Points on a hilly landscape, in no order, each with its height.
From any point a ball rolls to the lowest of the 3 points nearest to it. It stops when none of these is lower. Distance is the straight distance between rows; heights are no part of it.
Lafof: [141 131 117 151 119 137 120 129 147 106 170]  height 567
tifud: [128 177 117 120 185 138 152 146 131 154 167]  height 223
ladot: [ 82 123 140  87 123 155 150  73  90 192  66]  height 130
Lel: [133 195 133 108 214 125 174 176 116 173 151]  height 163
zede: [122 123 121 120 148 117 118 130  61 131  71]  height 377
Mil: [133 121 116 155 107 148 121 112 153 128 176]  height 354
fug: [125 150 112 111 183 120 131 153  72 143  95]  height 332
buluf: [155 141 150 121 100  81 120 173 187  45 137]  height 700
kipo: [144  75 154 116  99  98  89 158 176  69  71]  height 252
Nug: [144 187 134 117 136  86 136 176 118  74 164]  height 829
pubal: [139 131 124 157 100 139 131 119 184  95 205]  height 913
vepu: [131 137 107 147 129 149 128 119 154 125 194]  height 457
Kisaf: [134  73 148 133  81 113 102 115 117 106  66]  height 373
Nober: [109 131 117 109 160 122 132 115  67 159  69]  height 203
Pupim: [134 173 118 132 148 120 139 143 144 102 192]  height 704
dofuf: [135 166 117 109 175 115 125 164  80 115 116]  height 399
vufem: [116 125 113 130 152 139 132 121 107 155 124]  height 189
dag: [150  91 148 119  96  97  98 159 188  63  95]  height 393
litut: [134  59 151 116  82 106  81 146 177  81  54]  height 210
zese: [152 111 133 144 101 118 118 141 171  81 148]  height 721
mopof: [125 153 115 124 181 149 168 125 147 199 159]  height 265
Gemup: [157 108 144 133 106 103 109 157 168  64 114]  height 589
goz: [111 139 117 115 174 132 144 121  94 179  98]  height 170
pamud: [148 113 127 127 129 111 107 144  89  93  83]  height 693
noli: [143 113 126 144 116 124 116 131 122  97 139]  height 809
kedo: [120 161 112 131 176 152 156 128 157 177 180]  height 274
Moz: [101 122 120 119 144 144 138  96 104 185 106]  height 157
zemo: [106 118 118 133 125 156 128  99 120 171 132]  height 230
Lavog: [130 159 110 133 156 134 139 140 128 127 170]  height 637
fogu: [141  70 147 142  74 120  99 117 150 102  92]  height 173
Zos: [135 185 119 121 161 116 140 161 117 110 167]  height 691
Lat: [152 117 129 140 120 112 112 146 123  86 115]  height 810
nud: [153 174 150 121 104  63 133 185 156  59 150]  height 710
Buku: [101 101 126 133  95 155 116  83 119 167 125]  height 123
Lov: [126 111 122 137 121 128 119 117 106 128 112]  height 615
zal: [128 135 112 138 142 137 128 126 123 127 147]  height 481
Visap: [128  70 148 153  57 145 103  98 159 125 135]  height 606
vedop: [147 118 128 154  86 127 124 128 188  80 184]  height 828
gino: [118  98 124 144 100 146 114 100 118 139 123]  height 167
mok: [125 153 104 138 145 154 142 119 163 150 198]  height 329
Dof: [149 161 131 124 200 145 193 131 155 221 163]  height 371
gosor: [127 166 123 108 209 134 163 153 108 187 122]  height 219
let: [117 106 126 121 120 118 115 108  71 128  65]  height 865
Motif: [118  86 139 125  89 128 110  96  91 122  67]  height 74
lav: [ 90 126 132  92 130 139 141  86  63 172  54]  height 155
zago: [132  91 136 130 110 110 107 123  84 106  62]  height 196
nus: [111  83 144 144  52 151 104  82 135 145 123]  height 575
kipot: [107 125 128 114 160 148 163  97 125 222 115]  height 249
zurog: [ 84 115 139 101  82 168 133  65 106 183  97]  height 132
deto: [ 95 117 126 114 127 143 136  88  83 176  82]  height 149
rut: [151 144 128 140 121 114 125 144 140  79 154]  height 663
bupus: [144 169 146 128 101  65 134 169 176  53 172]  height 706
pulo: [ 85 118 136  98 111 161 142  71 101 200  90]  height 113
moro: [108 127 121 122 147 156 152  99 130 199 134]  height 198
nol: [126 192 119 108 198 124 157 171 119 147 156]  height 202
Mopu: [130 198 124  99 184 109 155 188  87 119 146]  height 231
Votu: [123  59 163 151  37 141  91 102 166 122 111]  height 612
vavag: [118 119 109 143 123 159 126 110 139 150 164]  height 128
bido: [142  89 131 159  81 144 109 114 168 105 159]  height 674
Gero: [150  82 141 147  83 124 104 129 162  90 114]  height 699
pap: [119 133 110 138 153 153 137 112 134 162 151]  height 283
sar: [141 133 120 131 148 122 117 142  89 111 115]  height 596
gobuz: [133  63 152 132  73 116  98 120 141 100  67]  height 339
vub: [123 122 120 126 146 118 116 134  77 127  87]  height 493
gub: [ 90 117 126 112 118 155 139  83 114 196 113]  height 140
funo: [139 166 127 141 121 120 138 141 162  86 195]  height 787
Vobuk: [124  74 144 143  66 135 105  93 122 123  95]  height 484
Dedin: [120 152 114 124 179 145 144 131 126 173 144]  height 250
gaz: [130 162 110 143 132 144 135 125 171 122 211]  height 561
Mogo: [125 153 113 118 180 131 133 142 100 145 123]  height 311
Rokep: [126 168 123 105 207 124 147 166  79 158 111]  height 256
vikol: [148 152 126 127 144 113 120 161 112  85 136]  height 638
Rupav: [142 171 130 138 130 101 139 152 147  74 181]  height 724
Tafo: [149  84 138 131  96 108 105 141 142  84  86]  height 56
pogim: [152 139 136 142  96 103 129 145 182  67 173]  height 760

Where does a ball stop that starts at each point below?
lav | pulo
goz | pulo
bupus | Tafo
Nug | pulo
noli | vavag
moro | pulo
fug | Lel
Lov | Buku

Call two points neighbours if one is among the 3 nearest of the other. Go from one point of each pair to the other, from neighbour to neighbour, staying as low as possible. Name the highest point that can't be avoided.
Buku and Lel | pap
fogu and Motif | Kisaf
vavag and pulo | zemo

Write out the way that a ball takes from each point below.
vedop | zese Gemup Tafo
pamud | zago Motif
Zos | Lavog zal vufem
Dedin | tifud nol Lel
nud | buluf Gemup Tafo
